A landscape with many peaks, sampled at points; each row gives a point and its height.
From any point a climber steps to the highest of the 2 points nearest to it. It stops when none of these is higher. Distance is the straight distance between rows; heights are no part of it.
j_744: [ -9 -11  13   0  -6  -7  -8  -8   0  13   8   4  -1   4   1   1 -12 -19
 -15   5  11 -13 -13   5 -23 -21   5 -24   7  19  -4   8  11  -8   1  -1
  -8 -13 -31   7   7 -16  -3]  height 296
j_916: [-18  21 -17   9  17  11   7  11   5  -1 -10 -13   4  -8  -9   2  10   9
  13 -25   8   6  -3   3   3  22  -9  17 -19 -15  -2   9  -2   1   8 -11
   6   5   2 -26   4  20  -4]  height 495
j_775: [ 18  10 -38  18   7  11   4  12   8  15  -6  14   8  12  -8  12  11  -5
   9  -1   7   9   7  17  -1  -2 -17  10  -3  -2 -17  -8  -6   0   5  -5
  -1   6 -11 -30 -12   7   4]  height 326
j_226: [ -1   1 -19  14 -19   3  23  24  23  -1  23   1   6   2  18   3 -10   3
  -8   4  -3   3 -14  37   5   3 -15 -14   5 -36   5 -20 -11   0  -1   8
  -6  18   4 -13   2 -11  -5]  height 536
j_142: [ -5  12  14  -2  16  -7  20  12 -16   5 -15   2  -7  -9 -12 -15   5   9
  20  20   6  36  -2  -3   5 -18  18  -2 -27  -8  23  13 -12  -2  -4 -10
   8  19  20   1  -3  12  15]  height 232
j_574: [  5 -15  -8  -5 -17  -2 -16   2 -12  12  11  -1 -12  15  23   8  -9   7
  -5   6 -30 -14   2  18   5  14  -9 -18   9  14 -11 -38  -1  11   0 -14
 -24  -8  -1  -6 -11 -21  13]  height 358
j_153: [  0   5  13 -10 -20   9  12  19   4  -1  -2   8   7   1 -12   3  -1   7
   0  11  13  24 -17   6   9 -10  -3  -8  -8 -14   6  -6 -12   1   1 -12
  -9  12   7   7  -3  -3  23]  height 136
j_104: [ 25   0 -20   9   4  26   8  17  -7  10 -12  -4   2   8 -13  -4   7  10
   5  10  15  23  19   5  19  -5  -4  15   8  -7 -12   6  -5   0  -3   2
  17   6  12 -17   1  20   7]  height 435
j_806: [ 13   7 -27  15  -7  14  11  19  14   2  23  -1  20  -2   1   1   8  -5
 -10 -11   6   0 -12  22   5   2 -16  -4   8 -24  -7  -5 -11   0   8   9
  -1  11 -12 -34   1   9  -9]  height 277
j_599: [  3  -1 -13   4 -13  13   3  12   3   0  23  -4  17 -10  -1   0  13   2
 -14 -19   0 -14 -15  12   3  19 -11  -8   1 -11  -6  -4 -10  -1  12  -3
 -14   4 -11 -27   9   8  -5]  height 312
j_970: [ 11 -12  -6   5  -4   2  -4  -5   5  -3  -1   8  -5   6  11  -9 -18 -10
 -10  18  -4 -17  12   9 -14 -23  15 -13  21   2   3 -10   4   8 -10  23
  13  10  -1  10   7 -11 -20]  height 592
j_435: [  8 -10  20   4   5  -9  -9   1 -15  -1 -15   3 -13  -9   3 -17  -4  -6
   6  33  -1   1  17 -14  -9 -17  22 -18  -4   7   6   7   1   3 -15   0
  -7  -2  20  11  -1  -5  -3]  height 482
j_720: [-28  15  11   4  19 -18   8 -14  10 -10  -5  -6   3 -15   5  22   2   9
  10 -24  -3  -6 -12   5  -6  19  -5  14 -22  -3  11   7   6  11   2 -10
  -6  -7  20  17  -9  10   8]  height 713
j_419: [ 18  18 -32  17  11   5  11   5  11  14 -13  24  -2  22   0  12  -1  -7
  16  15   2   5  16  13  -8 -17 -10   0  -9  -3 -12 -14  -3   0  -2   1
   2  11 -13  -6 -13 -12  -2]  height 284
j_748: [ 24   1 -28   6   7  11 -10  -7   1   5  13  18   0  19   1   8   8  -8
  -4   3  -2 -20  20   8  -3 -10  -6   3  14   6 -15  -7  -2  -4   2  23
  15   4 -29 -12  -3  -7 -20]  height 459
j_610: [ -7  15  -3  17  16   3   8  11  -1  -7   4 -15  -1 -19  13 -20  -9  -6
  -9   0  14 -12  -1  -1  -7   7  13  -4 -17 -21  -8  14  -1  -7  -5  -3
  -4   0  -7 -13  19   8 -16]  height 160
j_254: [-25   7   3   7  11 -19   5   3   3  -6 -17   3 -11 -17  -1 -11  -1  -6
   9  -5   9   3  -2  -9 -20  -8  13  -4 -19  -9   7  16  -2   1  -2  -3
  -3  -7   1   8  11   1 -12]  height 509
j_667: [  9 -14 -21  -7 -11  -4 -16  -6  -9  17  18  11   0  16   8   9   2  -3
  -9  -5 -24 -12  -9  16  -4   8 -14 -13  13  21  -9 -26   2   4   8  -3
 -19 -12 -10 -12 -10 -11   4]  height 332
j_308: [  3   9 -20   3   3  -4  13  11  -3   2 -16  12 -17  -6   5  -8  -7  11
  18  12 -11  24   2  14   1  -9  16   4  -7 -20   3 -18 -19   3  -7   5
   5  30  33  -9   7   3   8]  height 329
j_385: [  6  16   8   3  26 -11  -7 -20   1  -7  -2 -15  -6 -14  13  18   0  16
   9 -13 -17 -14  13  -5  12  22  -1  19  -2   8  -7   3   3  13 -11   0
   5  -8  40  12 -12  15  -3]  height 585
j_661: [-14 -30   2 -33  -2  -4  -9   0   7  -2   0   5   6  16 -14   1  23  -7
  -3 -24  -8   5 -39  -2  -6   4 -15   5  15   9  11  -1   3 -14  29  -4
   5   0 -28   0   1  -1  30]  height 462
j_150: [-22   2  28  -7  11 -13  -8 -28   6 -10   3 -22   3 -10  10   8  -7   2
  -9 -24  -7 -12  -8 -15   0  20   6   5   3  11   2  28  16  10   3  -2
  11 -16 -12  26  12  -8  -1]  height 182
j_103: [ -2   6  -5   1   8 -16  -5   3 -16  -1 -12  10 -21 -10  11   0  -5   4
  11  15 -16   0  14   5  -2   1  16   0 -21  -2   2 -20  -8   2  -9  -9
 -16   7  36   0  -5  -6   2]  height 689
j_388: [-16 -17  14 -33 -10 -12 -13  -5   3  -7 -15   1 -19  13   5   7   4   2
  12 -19 -18   3 -13 -12  11   6  -6  10  10  20  13 -12   1  -9  14 -16
   1   0  -8  13 -10 -10  32]  height 569
j_20: [  6 -14 -17 -25  -9  -8 -12 -16  -4  18   6  24   3  30  -2  13   7  -9
  -3  -9 -18   0 -12   2  -9  -4 -10  -7  13  29   0 -17   3  -4  10  -2
 -10  -6 -20   8 -12  -6  13]  height 299
j_568: [ 23  10 -15  14   7  14   4  23  -1   4   4  -9  -5  -9  14  -8  -6   4
  -7  16  14   5   5  20  10   7   2  -6  -4 -24 -13  -9  -8   2  -5   5
   1  13  14 -28   3   0  -6]  height 539
j_397: [-18   7 -17  16  -4   2  22  24  12  -4  17  -1  -3 -12  19  -5  -7   8
  -4  -9  -2  -6 -11  35  -1   7   2  -4 -17 -39  11 -13 -13   6   4  -5
 -12  21   7 -13  12   0  -2]  height 600
j_371: [-29 -12  19 -29   9 -21 -12 -19  12 -14  -6 -14 -26   1  17  18  -1  -1
   5 -27 -14 -10 -15  -6   0   6  -7   8   6  15   8  -1  18  -2  21  -9
   9  -4 -11  13  -2 -12  25]  height 635
j_422: [-12  -7   9   1  -8  -6  10   7   6  -6  -9   6  -7  -7  -3  -8  -8  -4
  -7   5  13   4 -12   3 -14 -19  10 -13  -1 -10   8   7  -8   4  -3  -1
  -4   4  -4  16  13  -6   1]  height 581
j_298: [  3   4 -18   4  -9  15  18   6   2  -6  -7  13   8  18 -30   6  15   3
  11  -9   6  25  -6  -2  -2 -20 -11  21  12  -7   6  -2  -8   1  10  12
  16  11  -8   2  -3  21   0]  height 295
j_23: [-24  15 -10  16  33 -16   6  -9   9 -14  -3 -10  -9 -23  16  -9 -10  -5
  12  -9  -6 -14   9  -8  -6  10  13   5 -14 -18 -10  28   6  -5  -8  11
  12   0   8   3  20  11 -14]  height 674
j_954: [-13  16  11  -6  -1  -8  15  17  -2   2 -13  10  -1  -3  -9   1   3  10
  10  12  11  26 -15   7  -1  -8   7  -5 -33 -10  17  -2 -14   0  -1 -24
 -16  19  14   5  -4   2  18]  height 178
j_782: [  5  -5 -12  -9 -26  13  13   8   8  -2   3  18  13  15 -24  13  13   6
   0 -11   1  21 -22   6   6  -4 -14   6  15 -10   6 -11 -14   2  10   5
  -2  13  -6   1  -4  10  15]  height 306
j_427: [-17 -17  19 -22   3  -9 -14 -27   6 -14  -1 -23 -17  -8  18   9  -8   6
  -8 -20 -10 -16   5 -10   8  11  10   3  13  11   6  12  15   8   0   0
  18  -7   3  23  16  -7   4]  height 216
j_813: [-33  14 -10  12  17 -16  11  -3   7 -18   4  -2 -10 -26  21  -5 -13  -6
   4 -19 -10 -22   2  11  -6   6  12   4 -18 -25   1   5   6  -4  -1  12
  -5   4  10   4  21  10 -14]  height 791
j_208: [ 13   7 -30   5   4  10   6  16   0   8 -23   9  -9   6  -3  -3   2  13
  19   5  -3  25  12  16   8  -8  -1  17   4  -7  -7 -15 -14   1  -7   2
  10  23  24 -14   4  11   7]  height 377
j_646: [ 23   6  23   6  10   7 -16   2 -19   4   0 -18  -6  -8   6 -20   4   3
  -7  33  19  -8  21 -13   3   7  13 -10  -6   5 -15   7   4  -4 -11  -8
 -10 -10  12 -12  -5   2 -10]  height 465
j_925: [ -7 -22  20  -3  -9   1  -4  -7  -1   2   6  -7  -4  -2   6 -12 -19 -12
 -20  10  11 -16  -5   3 -16 -23  18 -21  19   7   2  14  11  -1  -6   8
   7  -3 -16  17  20 -13  -4]  height 269
j_246: [-16 -12  18  -6  -3 -19 -10  -3  -2   8 -13   7 -15   5   8  -2 -12 -13
  -1  12   3  -5  -9  -1 -18 -18   7 -25  -5  18   0  -1   4  -3  -3 -17
 -21  -8 -14  19   0 -24  12]  height 331
j_900: [  7   5 -22   6   0   6  -7   8   1   5  -4   6   8   4 -17   6  22  -1
   7 -16   0   6  -1  -4  -2   7 -17  12   4   3  -9  -2  -6  -3   8  -1
  -3  -9  -6 -25  -5  17  -3]  height 376
j_69: [ -5 -10  14 -16 -18  -1   9  12  10  -6 -14  13  -5  11  -3   2  -3   3
  10   2   0  14 -22   0   6 -11  -1  -7   7  -4   7 -15 -12  -8   2 -14
  -9  16  -2  23  -4 -15  35]  height 106
j_334: [-26 -28   4 -25  -7  -7 -12 -15  10 -17  -2 -16 -25  -2  18   1 -12  -4
  -7 -22  -8 -12   0   1   6  -2  10   3  31   5   7   1  15   0   7  10
  18   9  -4  17  26  -7   3]  height 245
j_903: [-14 -26 -16 -21 -17  -5  -6  -6   8 -12   0  -1 -23   9  21   3 -14  -2
  -7 -20 -13  -8  -4  17   5   2   1   2  35   1   2 -21   2   2   5  11
   3  15  -5  10  13 -10   3]  height 273
j_456: [  6  -7 -23  12   6   8   2   9   7  -7  -9  -1  -8  -5   7 -16  -6  -4
  -1   4   4  -5  17   6  -1  -7  11   6  18 -14  -9   0  -5   1  -9  19
  16  10  11  -5  15  10 -17]  height 542
j_277: [ -6   6   8  -1   3 -22 -13  -1  -2   4 -27  14 -15  -3  -4  -3   3  -6
  25   5 -14   7  17 -20  -6 -10  -3   0  -5  25   8   4   2   3  -7  -7
  -9  -9  17  17  -8  -3  -3]  height 417
j_483: [ 31  -3  -4  -1 -23   9  -1   1   7   7  14   6  10  10   4   8 -16   1
 -15  25  -4   4  -1  12  11  -1  -9 -15  15  -7  -8 -27  -5   2 -10  16
   3   6   9  -6 -13 -22  -4]  height 461
j_723: [ 13   9 -22  27  18   4  13  13  14   7   0   2   6  -4  16  -9 -16 -19
  -6  19  22  -2  14  24  -3 -19   1  -8  -7 -27 -12   9   7  -8  -8  18
  13  12 -17 -11   5  -2 -12]  height 218
j_650: [ 10  -7  25 -19 -25  13   0  14  -7   4  16   0  26  -2 -23   3  11   2
  -7  16  17  17 -19  -2  22  -1 -13 -10 -11  -1   0   8  -3 -11   5 -10
 -14  -6  -6  -6 -17  -3  28]  height 111
j_632: [  8  14  22  -3   1   4  -4  10 -13   4   7  -6   7  -3  -8   0  15  14
  -5   4  12   7   5 -11  15  19   1  10 -19  10   8   2 -10  -2  -3 -27
  -9  -5  13  -7 -17  15   1]  height 40
j_296: [ 10 -12 -10 -14  -1  -5 -17 -12  -6  18  16  11  11  12 -16   6  17 -10
 -12 -12  -5  -5 -15  -3 -17  -6 -11  -2  10  25  -1   4   7  -6   9   5
  -4 -17 -26  -3   1   5  -6]  height 263
j_567: [ -4  17  22   1  18 -26   0   3 -16   6  -8   7  -8  -8   2  -5   8   4
  10  21   8  11   8  -5   6   4  22   4 -38  12  16   0  -4  -4 -10 -25
 -14   4  25   3 -18   5   3]  height 483
j_448: [ -4  -7  -8   3 -13  -3  -1   6   5  -3   3   5  -9   0   9  -2 -12  -5
 -13  -5   0 -11  -3  14 -10  -7   3 -11  13  -4  -2 -11  -4   3  -2  10
  -7   4  -5   4  12  -6 -11]  height 642
j_672: [ 11  -8 -27   8   3  11  -6  -5   5  -4  -4   6  -3   9   0  -1   4  -8
  -1  -5   1 -14  24   1  -1 -11   4  13  31   6 -10  -7   2   0  -4  23
  19   3  -7  -3   5   6 -21]  height 497
j_953: [ -4   3  -3  -7  -4  -4 -14  -3  -1  -2   0   3   8  -1 -20  11  23   6
   9 -29 -11   8  -4 -15   3  23 -23  12   4  10   1  10   0   2  13   2
  -1 -16  -3  -8  -4  16  -3]  height 428
j_767: [ 26  -3 -16  11  16  24  -1  13 -12   8  -7 -14  -6  -4   6 -15  -2  11
  -4  25  17   8  27   6  17   8  13   2   5 -14 -17   6  -4   1  -9   4
  13   8  22 -18  12  15   3]  height 486
j_32: [-16   8  11   7  13  11  16  -4   1  -6  11 -23  27 -10  -4   4   5  10
 -15 -15  21   2 -22  -4   4  32   5  15 -24  -9   8   2  -5   2   0 -29
  -8  -2   5 -11  -6  19  -1]  height 477
j_313: [-12   8  -1  13  24 -13 -10  -8   5  -5 -15 -11  -8 -15   6 -12  -1  -5
  13  -3  -3 -10  20 -21  -8   5   8   1  -1   2 -14  30  11   2  -8   8
  10 -16   5   6  14  -2 -16]  height 583
j_958: [ -7  23  -3   9  28  11  11   7  -5   5  -1 -20   9 -10   1  -3   6  11
  -3  -4  16   3  -4   5   5  21   8  15 -33 -12   0   2  -2   0  -2 -24
  -4   3  13 -28  -6  18  -4]  height 616
j_120: [ -8   4  -6   8   0  16  15  -4  -2  -6  21 -18  24 -18   3   9  10   7
 -16 -23   2 -21 -14   7   9  36  -2   7 -17  -9  -1  -9  -5  -1  10 -21
 -15   2   2 -23   4  14  -5]  height 374
j_822: [  8   2  -9  -8 -10   0   7 -11   1   4 -14  30  -3  28 -20   6  11  -3
  20  -4 -16  12  10 -17  -4 -19  -9  12  17  25  13 -14  -1  -1   1   6
   1   6  -7  27 -12   3   0]  height 289
j_267: [-26 -13   9 -23   3 -21 -12 -16   4  -8 -13  -5 -29  -3  22  16 -11   1
   7 -12 -18 -19  -1   2   3   3   2   2  -5  12   6 -12  12   3   4 -12
  -8  -7   3  18  -1 -19  20]  height 707
j_84: [ 13  12 -18  11  10  -2  14  -1   6   7 -21  26  -5  13  -4  -3  -5  -8
  23  18  -4  16  10   0 -14 -32   2  -3  -5   0  -2 -18  -4   1  -9   4
   3  20   5  14  -5  -9   3]  height 247
j_395: [ 14  12 -16   3   4   9  15  -6   3   2 -16  28  -1  24 -21   4  13  -3
  26   8  -2  13  18 -12  -5 -31 -10  11   2  10   4  -4  -1  -3   3   4
  12  11 -16  16  -8  -1   0]  height 255
j_622: [  5   7  31  10  11  10   5  -7 -16   1  18 -28  16  -2  -9 -23   3  11
 -11   8  15   2   3 -31   4  21   9  13 -13   0  -4  33  -1   2   0 -12
  -1 -21 -10  -4  -4   3  -9]  height 309
j_743: [-30  16  10   0   8 -22  -2  -7  13  -9 -16   3  -7  -9  -8  11   8   3
  19 -25  -3   4  -5 -11 -12   9 -15   6  -8   2   8  22   6  12  10   1
  -1 -10   0  18   2   4  -3]  height 588
j_878: [  9  -2   8  -4 -17  16  18   3  -4   4  17   4  33   4 -37   3   7  -5
  -6   8  20  17 -20  -6   1 -24 -16  -3  -8  -8   5  18   6  -5  13  11
   6 -14 -22  -4 -12   5   9]  height 167
j_603: [ -2   4 -13   2   7   4  -5  -3  -1 -13  -3  -6 -17 -18  13  -5  -7   8
   0  -9  -9 -15  16   3   7  13  11   8   2 -12  -6  -8  -5   4  -6  10
   7   5  30  -4  12   6 -15]  height 610
j_521: [-17  12   1   3  24 -20   7  -9 -11   0 -11   5 -13 -19   8   3  -2   7
  13   6  -3   8   7   2  -2   6  25  10 -33  -6   9  -5  -7  -2  -8  -9
  -2   4  35  -6  -9   8   1]  height 584
j_596: [ 16  -6  -8   7 -23   4   9  14  17  -3  22  -5   7   0  18   2 -22   1
 -20  20   0  -1  -7  29  12   5 -10 -20  14 -28  -1 -22  -5  -5 -11  20
   4  10   7 -11  -1 -20 -12]  height 496
j_292: [-31  -5  12  -2  -1  -5   6  -5   7 -16   1 -12  -4 -13   5 -13  -9  -1
 -12 -19   7 -11  -6  -9  -6   6  16  -1   3 -12   9  21   3  -2  -2   5
   8  -2 -10  19  29   3 -12]  height 206
j_908: [ 16   2  11  -1 -13  -1 -15   4 -10  12   5   6   3   5  -1   4  -3  -5
 -11  17   2  -4  -3   4  -4  -5  -7 -19   1  15 -11 -10  -3   1  -5  -6
 -24 -11  -4  -9 -13 -10   2]  height 546
j_609: [  0   2   4  -3   2  -1  15   6 -14  -3 -13   9 -12 -10  -4 -13   0  14
  20  19 -10  27   8  -7   5 -13  25   2  -9  -9  21  -2 -16  -1  -8  -2
  11  27  36   6   5  11  15]  height 278
j_51: [ -2 -10   5   1  10  -7 -17  -7  -3  -3 -17  -3 -15 -12   6 -13  -4  -3
   7   9 -10 -10  23 -20  -9  -7  17  -4   8   9   1  11   6   7 -12   8
   6 -10  21   7   8  -3 -14]  height 527
j_944: [-23  -6  14 -13   0 -12 -10 -15   2  -4   4 -10   0  -7  -3  10   6   0
  -6 -31  -5  -5 -13 -10  -3  20  -6  -2   5  13   3  19  11  -3  11  -5
   1 -17 -20   7  12  -5   1]  height 150
j_980: [ 34  10  13   9   1   5 -20   6 -15  13   0  -5   1   0   4  -6  -1  -6
  -6  40  17  -1  15   1   3  -1  -5 -16  -4  12 -23  -7   7  -5  -7  -1
 -20 -10   4 -21 -21  -8  -3]  height 503
j_170: [ 31   0  -3  -3  -1  15 -12 -14  -8  13  13  16   6  16 -11   5   4 -10
  -6  20   0 -16  13  -4  -5 -20  -3  -7   7  15 -12   0   6  -4   3  22
  14  -8 -25  -5 -10 -12 -10]  height 427
j_476: [-19   0  22  -1  14 -12   1 -23  11 -11   3 -17  18  -7   6  25   8   6
  -2 -34  -3  -5 -22  -3   6  34 -14  16  -6   9   6  11   9   8   8 -14
   0 -11  -2  13 -12   6  17]  height 580
j_146: [ 26  -5   4  -2 -11  26   0 -12  -4   2  13   7  10  10  -8  -3 -12  -6
  -8  34   4 -13  20  -2   1 -25   3 -13  11   0  -4  -2  13   0   0  31
  23   1  -9  -2  -7 -25 -14]  height 403
j_394: [-10   7   3   7   1   3   0   0  -1 -11  13 -16   0 -16  15  -6  -8  -1
 -17 -15  -1 -25  -3   1   0  16   7  -3  -6  -6  -8   3   1  -6  -2  -2
  -9  -5  -7  -9  21   1 -21]  height 140
j_714: [-31  13  -5   3   2   8  15   4   9 -12  -2  -8   9  -6 -14   6  10  11
   4 -31  11   9 -19   2  -3  24  -8  16 -18 -20  16   8  -7   3  10  -9
  10  10   1  -5   6  23  -2]  height 411
j_190: [-16 -19  29  -4  -3   3  -1  -9  -6  -7   7 -23  -2 -10   6 -19 -11   3
 -19  -1   8 -17  -1 -13  -6   2  26  -7   9   2   7  26   6  -1  -7  -3
   9 -10  -9  18  26  -9  -5]  height 239
j_728: [  1  15 -12   5  21   3   1 -13   0 -15   7 -16 -12 -21  20  14  -5  13
   2 -17 -18 -26  14  11  13  23   1  20  -4  -5 -15 -15   5   8  -8   9
   2  -2  38  -2   3  14 -11]  height 705
j_754: [ 19   9 -30  27   6  12  10  14  18   8  17   2  15   4  12   3  -2 -14
  -8   4  13  -4   7  26   2  -5 -14  -2   0 -23 -14   0   0  -8  -1  12
   7  11 -26 -30  -4   2 -14]  height 246
j_988: [ 16  -2  23   0   5   6 -23  -7 -18   4   0 -20  -4  -5   5 -16   2   6
  -7  11  -4 -15  30 -28   8  15  10   1   6  20  -6  13   6   4 -11  -4
   2 -21  15  -2  -1   1 -16]  height 424
j_593: [ 20 -10  11 -12 -20  -5 -17   9 -10   9   6   1  -3  17  19   6 -16   8
  -5  24 -16  -2  -3  11  17   9  -5 -21   9  11 -10 -33  -4  -2 -11 -16
 -21   7   8   5 -18 -26  25]  height 390
j_460: [ -2  10  -8  25   6  -1   8  15  12   0   4  -3   6  -8  12 -18 -11 -18
  -9   0  16 -10   1  11 -14 -16   3  -8   0 -19  -9  10   1  -7  -3  12
  -1   4 -21 -12  15   6 -19]  height 192
j_451: [ -7  12  13 -10  10 -22 -16 -14   2  -3 -15   3 -19 -11   5  14   3   9
  21  -9 -21  -5  16 -11   6   8  -5  10  -5  15   8  10   4  13  -4  -1
   1  -7  30  23  -9   5   1]  height 487
j_892: [ 16  10 -13   7   3  17  15   5   3   7   5   8  23   9 -31   5  15 -11
   3   4  19  11  -9  -4  -4 -25 -16   6  -9  -7  -3  18   4  -4  10   9
  14  -7 -33 -14 -11  10   1]  height 196
j_639: [ 14 -18  21  -6  -8   5 -30 -13 -18  11   7 -20  -4   2   1 -10  -3  -2
 -12   7 -10 -14  21 -21  -4  -1  10  -9  21  33  -5  12  16   4  -8   1
   5 -22   2  -2   7  -3 -14]  height 391
j_22: [ -1 -12  29  -8 -24  11  16   9 -10  -4  11  -8  23  -1 -27  -4   0   2
  -6  13  25  19 -17  -7   9 -21  -9  -9  -6  -6   5  24   3 -10   9   0
  -4 -12 -10   6  -8  -7  23]  height 139
j_141: [ 37   7 -19   5  -9  23   5  10   1   8   0  13   9  16 -13   7   5   3
   5  16   0  18  11   4  18 -13 -10  13  14  -3 -11 -19  -8   0  -3  10
  15  13  11 -11 -14   6   6]  height 385
j_955: [  1  -6  32 -12 -13   4  -2   9 -10  -3   9  -3  13  -1 -12   5  17  11
  -9   2  15   5 -13  -8  16  14  -2   4 -14   8  13   8 -10  -8   3 -30
  -9  -4  -7   3 -15   5  24]  height 76
j_176: [-22  13 -11  14  12 -12   0   7  10   1 -23   7  -3  -3 -13   0   9  -9
  21 -16   8   9  -1  -9 -21  -6 -10   6 -10   3  -1  13   3   1   5  -2
  -2 -11 -11  -4   1   8  -9]  height 504
j_411: [ 22 -16   7 -17 -26   7  -4   1   2   8   9   9  10  18   3  10 -14   1
  -8  17  -7   8 -13   5  19  -2  -7 -16  18   4  -7 -27  -4  -6  -6   1
  -3   8   0   7 -15 -24  23]  height 426
j_497: [-20   8  -2   8   2   1   4  -2   7 -15   7 -16   4 -10   1 -13  -2  -4
  -8 -23   1 -10  -3 -12  -1  12   1   5  10  -9  -6  19   5  -8   2  12
   6  -6 -14  -2  26  14 -24]  height 173
j_607: [-21   1  -6   0 -11   6  12  11   4 -10  -9   3   6   6 -27   3  17   7
  10 -25  11  24 -17  -5  -5   5 -15  16   5 -13  14   8  -7   6  13   5
  10   4  -7   0   7  23  -1]  height 344
j_159: [ -3 -25 -23  -7 -14  -5  -6  -3   4   3  25   2  -9  16  23   7 -11  -8
 -16 -16 -19 -14  -6  28  -2   5  -6  -7  32   7  -1 -26   5  -3   8  12
  -3   6 -18  -2   7  -9  -8]  height 298
j_398: [ 25   3 -20  -6 -23  13  10   2   6   4   4  23   8  24 -13  13   5   6
   6   1 -10  14  -3   5   9  -7 -11   8  22  -4  -2 -30 -14   4  -1  12
   5  18   5   6 -11   1   5]  height 346
j_724: [ 24  -3   1   2  -9  14   9  -5   5   1   0  11  10   5  -1  -6 -20  -7
  -1  43   4   5  13   0   2 -25   6 -15   1 -13   4 -15   9   3  -9  25
  14  11   8   8  -7 -28 -11]  height 412
j_264: [  2 -26  14 -30 -17  -4 -10   5  -4   0  -4   6   2  16 -15   4  20   3
   4 -14 -14  12 -24 -11  12   6 -12  10  13  19  15  -2  -4 -14  16 -12
   4  -4 -17   9  -8   2  36]  height 512
j_320: [ -9  12  18  -3   7  -4  -7 -16   2  -8   6  -6  20  -2 -12  19  19  12
   6 -36  -8   7 -11 -16  11  39 -21  20  -8   6   7  18   3  14  15  -1
   7 -12  -1   8 -10  18   6]  height 494
j_946: [  6   3  -2  13   5   6   5   4  -4   9   8  -6  27   3 -26  -8  20 -10
   1  -6  16   6 -14 -14 -16  -5 -13   4  -5   1  -8  30   3  -6   8   1
   6 -22 -37 -18  -1  16  -4]  height 231
j_122: [ 18   6  11  12   7  14   0   6 -14   9  12 -21  19  -1 -18 -17  15   0
  -3   8  19   8   2 -21  -3   8  -6   3  -5   0 -19  35   1  -6   2  -7
  -1 -24 -21 -21  -4  12  -2]  height 266
j_604: [ 16   9  -3   7  -6   2  -3  15  -4   7  -2   5  -5   0   4  -1  -4   2
  -2  18   2   5   0   9  -1  -3  -2 -10  -3  -6  -7 -18 -10   7  -5  -5
 -16   6  15 -11  -7  -7   0]  height 596
j_263: [-12   7  27   9  17   0   8 -18  -1  -5  12 -24  28  -9  -1  -7  -2   6
 -15  -9  12   1 -13 -20   4  32   9  16 -19   3   1  20   4   4  -4 -20
  -6 -19  -6   5  -5   4 -11]  height 372
j_26: [ -4   4  12  -3  -3 -27 -16   1 -10  12 -21  14 -15   6   5  -4  -5 -12
  13  18 -11  -1  11 -11 -12 -13   0 -17 -11  33   4  -8   3   0 -11 -16
 -29 -12   6  17 -12 -14   2]  height 373
j_886: [  5 -18  12  -9  -8  -7 -24 -20 -12  16   1  -1  -4  13  -9  -1   2  -9
  -1  -1 -15  -4  17 -23  -8 -16   1  -1  24  43   7  11  18   4   1   5
   8 -21  -8  12  -2  -2 -10]  height 360
j_825: [  2 -19  -3 -15 -10   1  -5 -22  -5   3  -4  11  -5  25 -15   7  10  -4
   6  -7 -16   1  17 -18  -8 -24  -1  11  31  30  16   2  13   4   7  17
  14  -5  -9  21  -3   0  -9]  height 327
j_87: [ 17  -7  21   0  -3   0  -3  -7  -6   4  -7   9   5  -1   2 -10 -20 -13
  -1  49   1   1   9  -4 -10 -31  13 -28   0   8   2  -7  13   3 -15  13
  -6   4  10  16  -9 -22   0]  height 443
j_543: [-16 -10   6 -12  -1 -16  -7  -6  -8  -8 -12   5 -23  -7  18   6 -11   3
   0   2 -11 -11   2   6   0   3  15  -4 -13   0   7 -16  -3   2  -7 -15
 -18  -1  16  18   0 -16  12]  height 795
j_478: [-25  -3  -9   9   0 -11  12   7   7 -15   9   2 -13 -21  28  -8 -18   0
  -8 -14  -6 -19  -3  25  -3   6  17  -3 -13 -30  10 -11  -6  -2  -1   6
  -9  13   5   6  22  -2  -8]  height 688

Where does a climber stop that starts at each point below?
j_20 | j_813
j_825 | j_604
j_296 | j_813
j_153 | j_604
j_394 | j_728
j_724 | j_813
j_146 | j_728
j_782 | j_604
j_84 | j_720
